Each row is a point on a tangle of strands that fork and nearly touch. The rows are in no order.
In the rows, 128 means zero.
Two points are linked if the straight distance between their rows is under 176. Some points are linked to none.
(740): [166 131 159  97 113 132 136 114 134 169 134 155 108 133 106 129 151 147
 184 131 116 120 102 141  98 142 115 131 160 153 122 136 146 142 118  93
 106 147  73 155  99 129 157 176 136 104 123 144]
(48): [ 76 155 149 174 103 151 169 158 113 149  96 124 143 155 161  96 128 133
  89 121  89 154  75  98 121 121 116 141 162 127 165 226 118  96 115 103
 149  98 129 126  67 137 119 143  81  74  99 136]
(67): [ 52 164 129 143 152 164 138 168 124 170 130 113 162 113 145 132 126 160
  81 104 128 129  67 142 145 153 126 157 138 127 163 197 105 110 118 137
 150  69 135 126  98 160 138 133 115  87 109 121]
(148): [ 82 175  95 141 210 167 142 164 152 167  73 120 167 129 100 177 103 176
 113 152 114 118 127 131 200 160 180 100 105  52 145 139 124 179 151 184
 154 129 155 153 131 142 122  96 100 177  98 108]
(628): [165 148  78 137 176 157 104 149 137 166 143 110 208  53 107 142  95 101
  51 127 114  93 155 166 158 167 105 132  95 154  85 129 124 202 162 187
 159  96 138 157 118 157  94 113 130 186 107 117]
(592): [128 182  79  93 114 123  87 132 146 105 138 157  60 142 131 148 123 174
 123 153 154 110 141 152 127 108 178 128 127 147 131  76 107 107 125 113
 124 136 154 131 155 147 114 146 164 144 174 100]
(763): [127 111 136 130 153 195 124  99 143 134 127 140 202 135 150  84 142 127
 119 113 130 141 114 131 138 193  97 138 106 106  64 141 181 117 186 106
 143 105 145 132 120 167 107 146 123 112 123 138]
(267): [111 143 156 164 134 134 142 114 144 164  71 147 177  97 137 148 126 141
  83 151 101 132  90 132 123 186 105 140 146 104  99 159 129 172 167 172
 180 129 105 114 121 182 137 124 100 149  98 116]
(1248): [130  70 137 137 148 100 164 129 144 136 125  85  90  85 163 127 124 131
  90 147 144 149  71 143 128 156 141 136 193 148 143 152 170 126 124  66
 141 133 102 138 115 106  85 167 160 140 149 126]
(1021): [137 165 142  89 146 132  71 144 140 126 151 128  83 110  99 178 120 165
 119 151 116 116 107 145 125 101 141 151 120 139 147 113  95 119 122 141
 109 145 140 102 150 188 145 158 117 131 156 132]
(586): [ 77 150  91 161 185 137 142 156 127 126  78 118 196 120 137  95 128 142
 109 119 100 127 126 154 125 125 132 100 106  87  78 131 174 159 189 161
 138  97 111 105 121 169  96  91 120 115 134 144]
(243): [105 181 100 106 124  84  90 130 146 106 126 132  62 174 106 135 171 175
 156 117 141 110 170 141 107  88 218  76 105  94 134  85 112 122 103 101
  98 152 132 120 151 119 108 113 141 100 162  94]
(1252): [153 124 170 111  77 106 136 110 117 150 164 155 122 167 116 119 158 123
 196  98 104 126 132 130  98 115 109 109 129 161 132 119  94 132 110  76
  85 133  92 120 133 119 140 158 139  57 110 139]
(999): [135  67 109 121 105 173 141  84 107 121 145 101 127  96 193 134 108 118
  40 126 193 197  99 103 138 152 104 152 136  93 119 110 154  69 188 103
 159 118 164 131 133 108 147 187 125 189 181 147]
(899): [191  87 187 105  51 113 116  97 103 102 151 147 172 150 125 106 168  95
 194 133 121 135 137 110 110 117  52 147 105 174 112 115 125 108 121 107
  89 148  82 152 130 116 154 154 146  75 105 144]
(956): [148  91 151  98 137 144 105 115 134  92 124 139 210  94 183 101 154 170
 114 172 176 157  91 129 146 203  92 170 121 141 117 114 178 129 187  78
 155 144 164 142 172 135 159 175 149 123 155 112]
(976): [107 170 111 142 148 117 145 135 133 143 121 161 105 143 129 153  81 107
 109 120 120 131 120 106 182 141 198 149 152 147 145 138  87 155  65 146
 121 119 143 122 120 117 140 105 126 183 100 116]
(395): [ 84 110 141 130 125 169 134 118 107  96 128 124 135 137 158 108 122 163
 161 127 159 149  78 130 121 117 123 124 140 110 127 151 171  86 139  91
 140 110 106  96 105 139 129 139  83  76 140 134]
(865): [143  81 128 130 122  44 157 139 161  91 112 104  68 115 155 104 139 117
 120 164 154 127 135 144  96 133 132 115 160 147 152 140 160 112 122  67
 140 161 110 181 133 105 116 159 173 120 132 113]
(1000): [110 145 136 180  78 186 133 131  88  70 149 152 169 153 155  81 110  79
 146 105 130 160 115 137 151 151  70 126 151 146 102 125 142 117 117 122
 165  92 111 103  79 138 107 105  63  99 110 142]
(612): [134 180 111  99 149 101  92 161 131 126 146 131  83 125 102 172 137 148
 146 142 122  92 220 152 174  93 191 129 113  74 145  63  98 166 143 159
 107 100 136 118 112 106  87  85 119 115 141 102]
(273): [112 128 107 140 126 183 133  94 116 127 141 154 134 205 110 123  74  97
  92  91 132 159 153  82 173 150 143  91 120 149 129 123 104  96  83 127
 137 129 217 135 124 101 154 135 125 167 124 144]
(38): [129 173 143 118 139 132 104 167 112 163 149 113 144 131  91 125 179 155
 163 116  95 108 126 186 109 119 111 149 125 110 120  85  96 152 162 121
 107 107 110  67 148 189 105 123 104 101 146 127]
(439): [132  79 121 145 148 148 137  87 168 132 123 125 107 126 158 124  94 137
  72 141 104 142 153 113 142 208 126  56 117 102 114 132 173 126 173 157
 135 125 166 145 146  97 109 112 145 150 146 138]
(305): [162 131 180  72 101  54 108 126 143 190  95 115  61 142  93 124 191 161
 165 120 121  87 125 151  63  96 119  93 136 108 155 144  92 139 130  81
 123 129  84 124 148 132 121 147 114  76 130 124]
(1002): [113  90 123 123 127 118 140 120 139  69 129 144  73 160 144 106 124 144
 132 120 185 126 129 111 104 132 174 124 155 143 170  96 173  63 133 104
 126 155 150 120 175 118 162 120 169 105 166 115]
(946): [151  71 110 112 104 159 108 127 115 135 174 127 178  99 168  96 126 100
 100 161 136 135 114 148 159 184  86 142 127 187  93 108 130 136 152 131
 155 132 172 134 136 133 138 154 149 203 165 161]
(533): [144 138 102 133 156 149  99 137 115 130 162  85 202  81 126 117  98  69
  60 129 144 115 134 176 176 158  82 129  89 175  84 124 136 131 158 163
 132  88 154 113 141 157  94  84 135 166 120 128]
(251): [161 100 102 112 111 104 116 114 114 168 169 147  66  95 126 144  96 125
 118 128 156 137 135 142 100 109 143 164 146 177 138 112  92 134 100  85
 112 148 130 158 127 120 143 179 167 165 128 125]
(1037): [119  89 142 154 125 145 158 100 139  91 140 159 168 147 152  71 139  95
 121 113 123 136 126 144 141 184  84 120 106 110  57 103 198 125 170 158
 114 131 152 156 108 135 100 114 101 123 131 124]
(362): [ 94 122  96 147 154 126 144 117 135 113 125 121  99 133 129 122  87 157
  76 134 129 138 185 135 165 146 140  69 125 115 126 131 155  84 164 136
 129 102 178 135 126 130  93 110 125 138 169 143]
(1297): [131 125 156 137  59 169 132  79  89 110 110  97 140 149 128 170 102 107
 124 149 122 172  63  57 113 102  93 113 133 114 116 147 114  63 127  91
 126 139 100 126  81 136 135 132  62 120 122 182]
(840): [167  69 115 111  93 126 143 108  97 134 136 145  51 104 134 138  85 137
 123 140 175 142 103 112  93  93 122 172 158 135 157 108 135  92 141  74
 139 134  95 138  90 117 131 205 165 140 152 126]
(1078): [159 103 168  89 100  71 130  98 180  72 130 126 103 143 138  81 186 134
 184 114 180 101 181 170  77  50 122 122 101 133 131 109 141 154  83 105
 126 200 126 145 192  93 155 119 154 116 128 115]
(1269): [118  95 154 128 103 148 153 117 119 104 137 104 134 112 175 109 122 149
 112 152 120 164  97  96 137 151 104 143 142 140 118 181 136  79 168  80
 121 133 134 125 117 124 136 160 120  99 129 143]
(477): [185 134 160 131 121 123 113 109 120  89 147 144  91 144 129 120 183 194
 208 131 138 110 136 175  77  70  83 113 100 104 125  87 120 104  90 139
 115 159  84  72 166 102 142 110 117  99 128 139]
(276): [149 115 118 140 164  61 153 143 160 125  84 148  70 109 130 102 136 143
 145 141 108 100 183 128 133 139 177  86 123  55 120 112 181 166 140 140
 125 150  91 133 117  81 102  90 140 131 123  99]
(957): [141 104 100  94 140 110 104 151 123 139 158 107 157  46 167 122 126 150
 126 172 144 103  91 169 121 128  85 194 134 153 109 175 187 155 158 117
 152 126 126 122 118 184 112 164 143 153 142 139]
(829): [147 157 143 118 115 115 128 130 135 183 139 120 179 107 120 107 183 123
 116 117  64 120 104 158 148 179 103 139  83 160  95 164 113 125 151 139
  94  85 146  90 156 154 104 118 130 113 121 105]
(1084): [116 138 111 143 161 138 117 146 139 155  78 145  94 136  86 131 156 193
 183 131  78 124  88 134 115 104 147  82 102  89 127  83 114 171 111 135
 102 170 111  77 162 132 129 136 109 108 146 109]
(279): [128 151  91 141 165 149 119 133 153 163 142 131 135  82 108 130 112 131
 122 132 100 105 152 184 159 159 145 110  97 118 104  98 159 191 164 158
 138 115 139 130 130 130 100 131 131 160 116 111]
(888): [ 93 183  82 144 177 172  84 165 120 182 152  85 208 113  84 158 117 130
  82 116 102 104 133 145 197 145 149  72  98 102 123 115  86 168 128 175
 139  97 182  87 149 135 110  64 129 130 101 130]
(598): [ 96 144 166 126 161  81 129 117 161 193 103 108 109 107  92 173 148 125
 121 120  82 120 150 135 118 155 159 144 127 144 141 163  98 183  88 151
  91 156 131 154 134 107 129 152 135 146 117 133]
(885): [125 100 136 157 133 149 168 101 126 133  83 141 100 147 132 138  73 114
  93 140 112 173  91  58 120 127 128  68 172 127 138 163 111 100 101 110
 141 153 119 130  92 131 129 118 137 153 116 169]
(297): [133  71 137 110 104 168 114 111 105  89 158 109 151 105 146 112 121 123
  61 137 195 182 139  94 138 186  87 173 131 125 145  88 138  78 215 110
 138 110 199 151 136 122 145 151  94 133 164 164]
(1250): [ 83 162 106 126 156 126 111 149 140 183 121 139 163 123 141 117 135 139
 115  93  85 117 111 134 165 171 182  87 157 149 126 140 114 153  66 147
 124  91 156 121 132 129 131  97 136 142 115 102]
(386): [162  74 154  97  71 161  86 104 105 102 148 141 222  87 173 116 148 121
 144 163 147 171 108 116 145 180  62 164 124 133  95 120 149 116 168 100
 158 155 141 156 132 140 139 181 115 175 149 165]
(873): [139 121 126 129 113  86 120 114 130 108 167 115  97 163 134 107 129  91
 126  97 163 117 198 124 141 118 152  96 124 154 135  92 118 143 109 108
  76 136 172 158 172 106 119  94 149 120 140 132]
(1262): [112 157 116 121 162 113  99 140 126 113 128 156  82 172 100 144 154 172
 168 130  92 111 145 105 142  87 185  74 120  85 120  89  72 156  87 122
  89 162 134  94 128 116 136  91 124 109 137 122]
(808): [121 171 101 140 137 167  76 147 106 122 139  91 166 125 105 164  97 100
  88 127 121 116 171 135 206 130 129  80  96 115 106  84  87 139 124 162
 130  88 162  69 141  98  98  82 121 196 139 142]
(283): [ 75 132 117 126 180  80 145 192 138 176 105 100 126 132 120 106 150 163
 122  99 120  97  94 164 100 157 142 107 173  91 131 160 120 135 141 117
 134  99 112 117 121 145 115 103  97  92 137 119]
(859): [137 143 117 121 139 136 130 110 152 179 163 131 170 102 132  95 142 128
 123 121  98 116 104 193 135 190 122 141 112 158  74 149 174 163 156 128
 128 107 147 136 134 151 117 146 138 129 126 105]
(749): [136 128 134 140  79 207 128 118  94  61 158 157 137 158 122 125  94  75
 165 139 150 167  52  87 116 104 118 162 143 159 127 117 128  59  99 118
 155 167 113 127 102 107 163 142  83 116 120 117]
(743): [165  55 167 104  82 100 134 120 130  78 115 140 156  84 185  70 173 164
 164 163 145 144 109 119 106 109  37 153 104 130  97 131 199 115 167 117
 119 158 101 173 133 117 142 145 124  99 160 132]
(156): [173 124  75 120 120 127 130 117 104 165 127 142  63 129 124 146  84 102
 125 108 145 132 176 106 128  85 180 174 153 134 105  73  87 137 105 131
 126 150 158 145 141  88 135 160 189 189 155 115]
(1319): [147 152 149 111 131 120  84 150 127 113 163 122 130 156 118 153 149 126
 176 134 109  93 180 165 131  97 128 115 117 101 138  48 108 163 120 134
  86  93 116  78 166 137  83 103 116 100 156 115]
(535): [115 155 148 139  90 189 127 150 123 151 107 167 131 202  85 125 116 106
 156 109  78 131 103 104 134 109 148 133 136 135 142 160  86 114  69 160
 146 108 143 119  85 162 160 128  69 102 114 126]
(549): [168 148 163 153  73 164 132 127  89  90 148 138 142 177  88 155 131  45
 124 150  86 145 127  92 143  98  88 135 134 184 150 160  85 120  99  99
 127 111 144 127 122 122 122 149 119 116 115 171]
(1286): [145 127  96 127 135 150 109 112 101 145 134 137  98 113 135 138  74 108
 109 114 148 126 193 159 160 140 133 156 147 132 118  73 122 127 129 159
 139 110 147 124 123 101 136 150 142 200 160 127]
(440): [185  45 174  82  76 137  96  97 102  69 120 135 179  92 154 117 151 151
 142 166 145 149 142  60 130 140  37 191 100 128 127 107 158 122 178 125
 114 155 135 164 118 113 172 148 118 135 140 158]
(898): [ 57 153  89 155 206 144 154 158 163 152  61 149 154 128 103 162 142 157
 143 128  91  97 168 140 179 136 206 105 118  61 152 164 155 149 133 180
 139  97 136 139 116 112 122 104 112 149 141 106]
(1158): [120 127 139 137  99 130 155 138 112  97 146 107 103 115 117 114 130 116
 134 155  99 127 107 113 122 106 104 155 155 156 158 207 163  65 155  95
 133 149 113 144  83 108 135 149 121  95 115 173]
(741): [153  85 131 124  89  95 155 136 113  59 151 114  85 123 148  98 157  77
 140 130 155 128 122 140  98  72 114 154 137 180 174 162 160  91 136  82
 130 183 103 169  97  86 137 153 162 112 132 140]
(770): [164  79 142 125 106 117 127 120 104  99 168 139 100 151 122 123 108  81
 103 127 137 155 180 101 105 114  85 116 129 167 142 103 140  98 143 133
 103 146 175 164 129 106 130 136 156 139 150 152]
(280): [122 191 115  93 151  42 105 113 164 148 110 105  82  90 124 174 120 160
 121 109 163  79 181 139 150 121 233 146 135  79 151 123 119 162 106 132
 134 134 124 154 149 102 122 119 146 169 131  77]
(950): [142  83 142 107  87  54 128 113 160 192 110 133 114 148 128  65 190 135
 173 111 130 123 106 181  95 145  98  85 103 110  95 123 129 159 148  84
  99 139 108 116 176 110 123 136 143 102 118  80]
(928): [121 152 160 118 135 113 124 120 136  47 176 153 109 178 129 129 140  78
 196  99 149 119 167 113  87  45 162 141 107 139 117 108 109  93  45 131
 142 183  98 111 151  82 149 120 149  99 102 142]
(848): [115 148 173  93 165 113 110 135 130 153 114 115 106  95 106 180 107 183
 101 170 119 120  90 132 109 164 140 158 146 137 173 118 110 122 137 149
 130 151 110 151 130 177 176 148 113 131 167 123]
(469): [172 112 129 127  88 189 134 102 109  75 163 154 140 145  94 147 122  66
 187 144 146 157  58  63 127  62 108 159  88 188 153 148 107  72 121  87
 148 181 102 144  89  94 166 151 152  90 102 125]
(1137): [116 135 125 145 141 133 173 132 157 131 100 145  88 167 147 122  95 110
 148 104 117 138 110 127 110 101 192 137 172 150 153 176 150  98  87 119
 122 135 108 128 113 117 144 148 158 109 106 109]
(587): [102 136 134 115 185 110 121 137 166 183  92 122  91  93 117 173 108 186
  89 142  96 106 120 122 148 162 188 112 153 110 166 126 132 168 122 163
 120 144 124 142 139 131 151 127 131 149 145 131]
(64): [106 149 148 139 142  69 137 147 149 159 100 125 126 117 103 156 203 140
 148 132  83 117 122 174  97 133 113 166 106 128 140 147 142 194 122 171
  97 150 125 141 146 137 155 155 115 137 140 141]
(698): [128 175 102 100 138  74  87 151 154 150 120 128  72  89 120 186 118 182
 147 136 158  72 189 183 139 111 185 141 101  76 156  69 109 195 127 157
 125 154 120 142 130 135 118 119 135 137 138  82]
(1296): [119 134  90 126 203 104 145 133 136 101  94 101 189  64 158 120 118 119
  90 129 137 104 127 171  96 130 125 139 128 109  97 150 211 150 181 155
 149  96 119 126 133 177  83  84 147 147 129  96]
(1300): [118 162 144 141 125 149 105 144 138 137 119 171 126 192  91 150 136 133
 191 120  78 113 138 103 136  89 174 136 137 115 124 113  68 181  76 176
 122 131 126  94 111 163 137 103  84 124 110 121]
(993): [ 86 136 145 145 141 139 125 139 137 173  51 125 145 131 125 165  94 145
 114 160 100 131 107  96 152 167 144  94 135  66 148 158  98 170 137 191
 141 120 129 127 108 170 128  80  98 172  89 107]
(640): [112 172  87 120 224 151 149 153 139 148 116  86 170  89 106 171  48 155
  59  95 172 113 173 162 185 145 136 123 117 120 135 145 115 129 129 179
 152  43 136 138 113 133 117 110 124 173 105 128]
(919): [160 148 131 124 122 102 120 125 135 105 120 168  82 123 108 148 141 169
 203 135 139 105 157 166 102  70 129 135 134 121 130  78 114 169  68 164
 123 173  95 108 147 121 146 120 138 145 121 130]
(913): [149  87 108 137 147 127 155  95 130 136 124 114 100  62 191 137 110 145
  66 157 157 174  92 120 119 166 107 130 168 120 135 110 151  93 151 107
 166 103 127 130 125 130 111 180 150 200 183 147]
(399): [125 158 121 145 122 172 103 129 122 153 130 109 155 118 133 147  96  90
  73 135 101 143 146 141 183 183 100 104 113 165 116 135  97 126 118 172
 145  79 174 100 126 154 105  98 115 188 115 135]
(652): [122 107 141 139 137 125 158 113 110 108 106 157 113 184 133 116 104 104
 171  88 107 132 110  82  80  93 147 111 140 150 132 168 132  85  78 113
 140 176  91 161 103 110 159 118 171  70 109 140]
(106): [141 124  85 144 184 107 129 139 144 122  68 117 109  79 161 139 109 153
 132 133 125  98 155 119 143 151 190 101 141  60 125 109 190 148 150 156
 145 120 102 109 138 123  81  94 172 149 154  98]
(959): [ 96 144 132  86 157  62 106 179 146 223 101  90 104 143  99 105 177 178
 162 101 142  99 115 163  78 139 152 115 128  75 163 134  88 142 145 107
 121 111 102 111 144 154 129 138 100  85 133 103]
(820): [173 145 187  87 104  67  91 103 134 140 121 112 101 145  75 161 203 133
 178 133 123 103 158 155  40  46 103 110 106 130 155 119  84 160 107  86
 106 162  69 135 146 124 138 167 147  99 132 142]
(316): [138  95  89 140 112 156 166 117  83  99 162 134  46 105 110 169  62 126
 125 128 161 144  72 114  91  59 121 186 164 128 177 120 134  69 151 100
 147 170 123 124  78  92 129 169 101 142 143 134]
(1191): [136 147  85 128 187 141  99 140  91 133 134 107 122  89 106 158  49 144
  76 123 170 115 164 166 158 133 137 164 122 119 131 101 135 122 160 182
 138  78 144 108 139 163 126 125 143 196 143 110]
(103): [166 110 142 133 125  60 133 122 152 153 113 147  52 107 139 133 101 151
 129 143 127  95 167 150 104 147 150  97 164 103 111 108 152 178 139 123
 124 130  96 156 104 132  88 111 134 142 117  99]
(851): [ 84 102 130 164 114 150 143 124  92  93 136 115 171 148 153  97 112  79
 115 109 138 148 153 124 164 158  81 123 125 123  91  85 151 130 147 147
 117  79 135 125 113 133 120  82  83 132 116 134]
(1134): [131  74 144 133  84 157 136 120  94  77 144 109 137 131 124 150 135 101
  95 148 171 193 102  47 125 142  79 161 161 148 185 114 122  55 175 109
 131 160 182 141 133  94 165 139 119 127 132 165]
(917): [126 138 129 133 126  75 101 153 124 124 121 131 118  99 121 168 181 138
 187 157 102  82 189 141  99  80 143 152 115 125 152 113 128 221  94 174
  95 171 106 144 150 131 126 139 143 168 131 147]
(96): [109 185 116 144 132 162 132 131 160 163 101 111 179 113 140 116 120 123
  46 124  94 138  94 140 142 189 109 109 112 119  89 177 129 147 129 172
 161  81 149 116 122 179 110  77  99 134  76 111]
(180): [117 167 140 121 136 153 130 128 104 115 140 153  81 189  89 166  63  80
 140  85 120 127 182  72 145  68 152 126 119 130 150 145  89 108  62 143
 110 123 146 126  94 132 125 107 130 119 112 147]
(390): [131 154 139 167  64 196 163 117 138 134 124 135 147 148 152 116  90 116
  61 146  99 181  82  88 140 145 119 106 134 154 173 208 110  92  98 112
 182 109 155 133  66 134 124 146  89 121  71 140]
(932): [126 126 125 166  49 166 170 117  98  75  92 103 167 168 138 126 126  80
 110 122 113 174  68  34  71 105  94  91 145 137 129 186 129  75 109 114
 158 142  82 142  87 127 149 109  86  90  98 168]
(1058): [157 106 187 138  63 186 113 103  95 103 186 125 164 193 113 143 134  68
 168 124  96 134 127  80 116 107  69 136 122 168 117  96 111  99 104 120
 121 113  93 129 128 106 149 123 106  90 122 153]
(408): [127 119 159 130 109 147 150 129 116  96 112 156 159 151 168  66 188 196
 193 120 158 155  74 128 103 110  76 158 117 104 110 134 152  85 120  99
 129 145  93  80 142 111 163 139 112  66 133 139]
(661): [153  51 164 127 112  51 177 120 143  86 101 133 113 120 153  76 165 119
 125 151 135 150 105 133  87 124  72 121 153 152 111 157 166 136 118 104
 115 152  97 169 143 114 114 134 130 113 154 120]
(109): [132 141 133 166  62 186 153 113 113 120 142 173 136 152 166  93  72  73
  91 125 133 188 112  94 149 159  93 118 150 160 128 147 128 110 111 132
 154  94 139 137  99 135 119 144  99 127  95 119]
(177): [120 175  86 145 190 121 153 151 143 156 107  98 222  94 110 127  95 131
  79 101 148  96  94 156 112 167 151 161 145 126 105 154 167 153 149 169
 135  89 102 147 155 170 120  81 148 135  99  78]
(949): [148 151 114 134 162  68 161 121 165 134 106 125  86 111 122 143 120  94
 121 145  98 108 219 111 179 129 190 101 111  92 122 146 147 168 120 141
 105 140 143 176  98  77 116 105 156 175 124 133]
(443): [ 82 191  57 155 197 160 129 182 144 213 101  97 244 125  83 127 152 148
  92 102  83  91  99 149 169 150 137 105 109 106 119 164  87 168 164 206
 158  76 150 132 136 139 116  91 116 130  91 117]
(589): [114 122 116 158 108 119 126 123 106 106 114 162 112 128 144 137 107 115
 173 130 129 134 121 129 139 126 142 136 157 163 130 134 131 130  98 138
 120 124 136 125 126 146 140 128 131 150 103 136]
(259): [125 163  76 147 217 155 154 137 157 144 110 108 218  94 104 158  86 122
  45 124 127 101 135 162 179 176 134 112 125 115 110 140 164 167 151 188
 165  56 132 155 114 158  89  91 130 172 108 128]
(125): [ 89  95 139 122 114 157 154 128 102  81 115 125 137 181 133  95 145 118
 155 120 131 143  59  38  93  91 117  94 141 135 147 179 122  73 125  89
 126 177  85 137 108 104 170 117 124  60 118 163]
(1281): [159  38 123 101 106 101 124 136 124 118 134 139 129  56 193 111 136 147
 121 180 129 144 116 135 110 113  52 163 110 140  91 167 177 125 169 123
 122 140 141 155 118 169 117 167 135 153 162 157]
(602): [108 115 133 143  97 196 109 108 110  87 157 178 142 210 102 140  90  48
 121  99 139 159 111  84 135 126 116 112 123 165 114 111  94  46  81 123
 153 147 154 142 101 111 159 148  90 139 124 144]
(610): [114  99  84 141 129 101 135 126 106  88 114 108  87 123 164 104 115 127
  80 116 172 139 175 116 124 149 155 123 160 124 122 100 171  67 143 142
 110 107 157 143 155 114 129 117 173 133 170 115]
(594): [135 166 107 106 145  51 139  91 154 120 112 128  82 115 122 139 143 114
 161 114 155 113 221  84 158  86 227 144  83  73 125 127 117 181  96 110
 117 154 126 158 124  83 118 109 172 167 127 123]
(479): [153 114 165  96 104 141 122 111 135  65 183 143  94 152 123 143 127 103
 210 130 158 123  96  99  92  34 130 148  85 179 140 115  91  85  98  90
 143 192  83 124 131  91 164 145 165  88 117 143]
(707): [ 76 139  49 153 208 151 124 184 119 155 115 110 187 121  84  96 161 158
 131 108 126  91 156 156 135 108 139  90  88  57  91 116 137 161 190 154
 133  77 125 100 141 133 101  71 148  82 113 113]
(154): [106 160 126 125 117  89 112 128 146 199 174 113 145 125 113 125 167 131
 118  82  78 101 131 143 149 162 139  99 113 155 117 144  95 151  94 124
  77  85 153 104 171 129 114  86 150 113 102 111]
(846): [104 145 167 121 101  75 111  98 146 137 128 106  76 112 129 136 138 109
 152 117 133  91 147 173  84  79 174 180 144 143 175 166 112 147  89 105
 116 148 108 120 159 116 152 154 133 119  90 121]
(1135): [118 163 125 170 129  96 126 145 148 162  90 152 133 124 103 129 197 147
 215 116  84 106 132 115 115 113 137 120 113  91 120 114 103 217  89 162
  94 157 100  64 157  87 134 115 113 118 103  86]
(1291): [160 106 133 129  72 179 132 127  94 144 192 120 134  89 148 129 136  74
  92 161 130 165 114 126 164 146  67 162 124 195 126 143  88 128 134 118
 131 106 140 135 114 134 114 156 115 175 110 165]
(776): [160 107 145 109 135  97 138 112 142 140 110 136  52 100 138 156  83 179
 139 144 160 110 107 139  82  99 135 142 162  86 155 108 134 138 112 110
 158 141  66 124 115 142 126 152 131 127 138 121]
(637): [136 105 157 116 110 130 119 137 123 100 133 138 153 143 141  92 193 159
 193 134 121 126 127 149 103 116 101 130 109 133 111  89 149  98 139 137
  93 142  94  67 177 130 154 125 127  83 162 129]
(184): [122 122 136 125 137 132  99  94 120  98 172 156 118 192 114 137 101  80
 119  95 162 144 165  73 158 124 183 133 121 159 132  57  80 108  86 108
 104 147 187 128 159 111 152 106 157 141 134 130]
(233): [125 110 133 144 115  83 146 123 163 174 108 129 103 165 119  96 209 140
 191  99 120  83 139 141  88  94 140  84  96 101 104 128  94 169  96 120
  98 165 115  85 169  96 123 114 148  81 120  88]
(382): [155 127 162 120  82 167 147 125 107 108 183 110 135 171 116 123 108  71
  87 130 107 176 159 116 163 160  63 118 134 192 133 125  98  93 131 117
  99 105 187 152 124 112 115 132 115 149 135 176]
(355): [115 173 107 108 163 135 121 152 115 151 137 108 182 134 100  92 130 167
 138 107 164 109 125 172 111 132 119 140 110 110 102 113 122 127 184  83
 125  71 110 100 130 193 109 141 116  78 130 136]
(689): [ 83 151 137 126 124  95 146 172 114 161 136  84 140 139 137  96 176 140
 127 112 130 109  96 172 121 135 126 141 155 133 151 182 121 117 114 120
 116  67 116 100 131 143 113 107 120  62  97  91]
(982): [129  81 153 116 102 152 120 120 121  60 175 120  80 163 125 130 130 127
 137 136 185 173 110  77 111 110 135 167 140 164 176  96 123  52 147  90
 123 170 148 131 132 107 158 135 133  74 129 131]

A fork is a point with three links, a tip a point with one. Leave the first point through the second and follow the links. Name the first fork or tip that comes.
(408), (637) -> (1262)
(851), (1000) -> (820)
(820), (305) -> (859)
(439), (362) -> (865)
(382), (770) -> (928)
(928), (479) -> (382)

Follow the links from the first point to the second, and from the first to the third. Name the last point that the two ways share.
(612), (48), (932) -> (859)
(698), (993), (67) -> (628)
(586), (820), (612) -> (259)
(982), (535), (957) -> (865)
(898), (586), (251) -> (259)
(993), (851), (154) -> (859)
(439), (1269), (549) -> (865)
(740), (928), (1262) -> (382)
(689), (267), (355) -> (628)
(957), (535), (273) -> (743)

A fork is a point with three links. Follow the links from the first point to the second and name the forks in between, in order.
(652), (156) -> (859) > (628) > (259)
(628), (125) -> (859)
(355), (259) -> (276) > (840)
(1300), (382) -> (1262) > (865) > (743) > (386)
(873), (1002) -> (382) > (386) > (743) > (865)
(535), (1002) -> (1262) > (865)
(763), (106) -> (859) > (628) > (259) > (840) > (276)
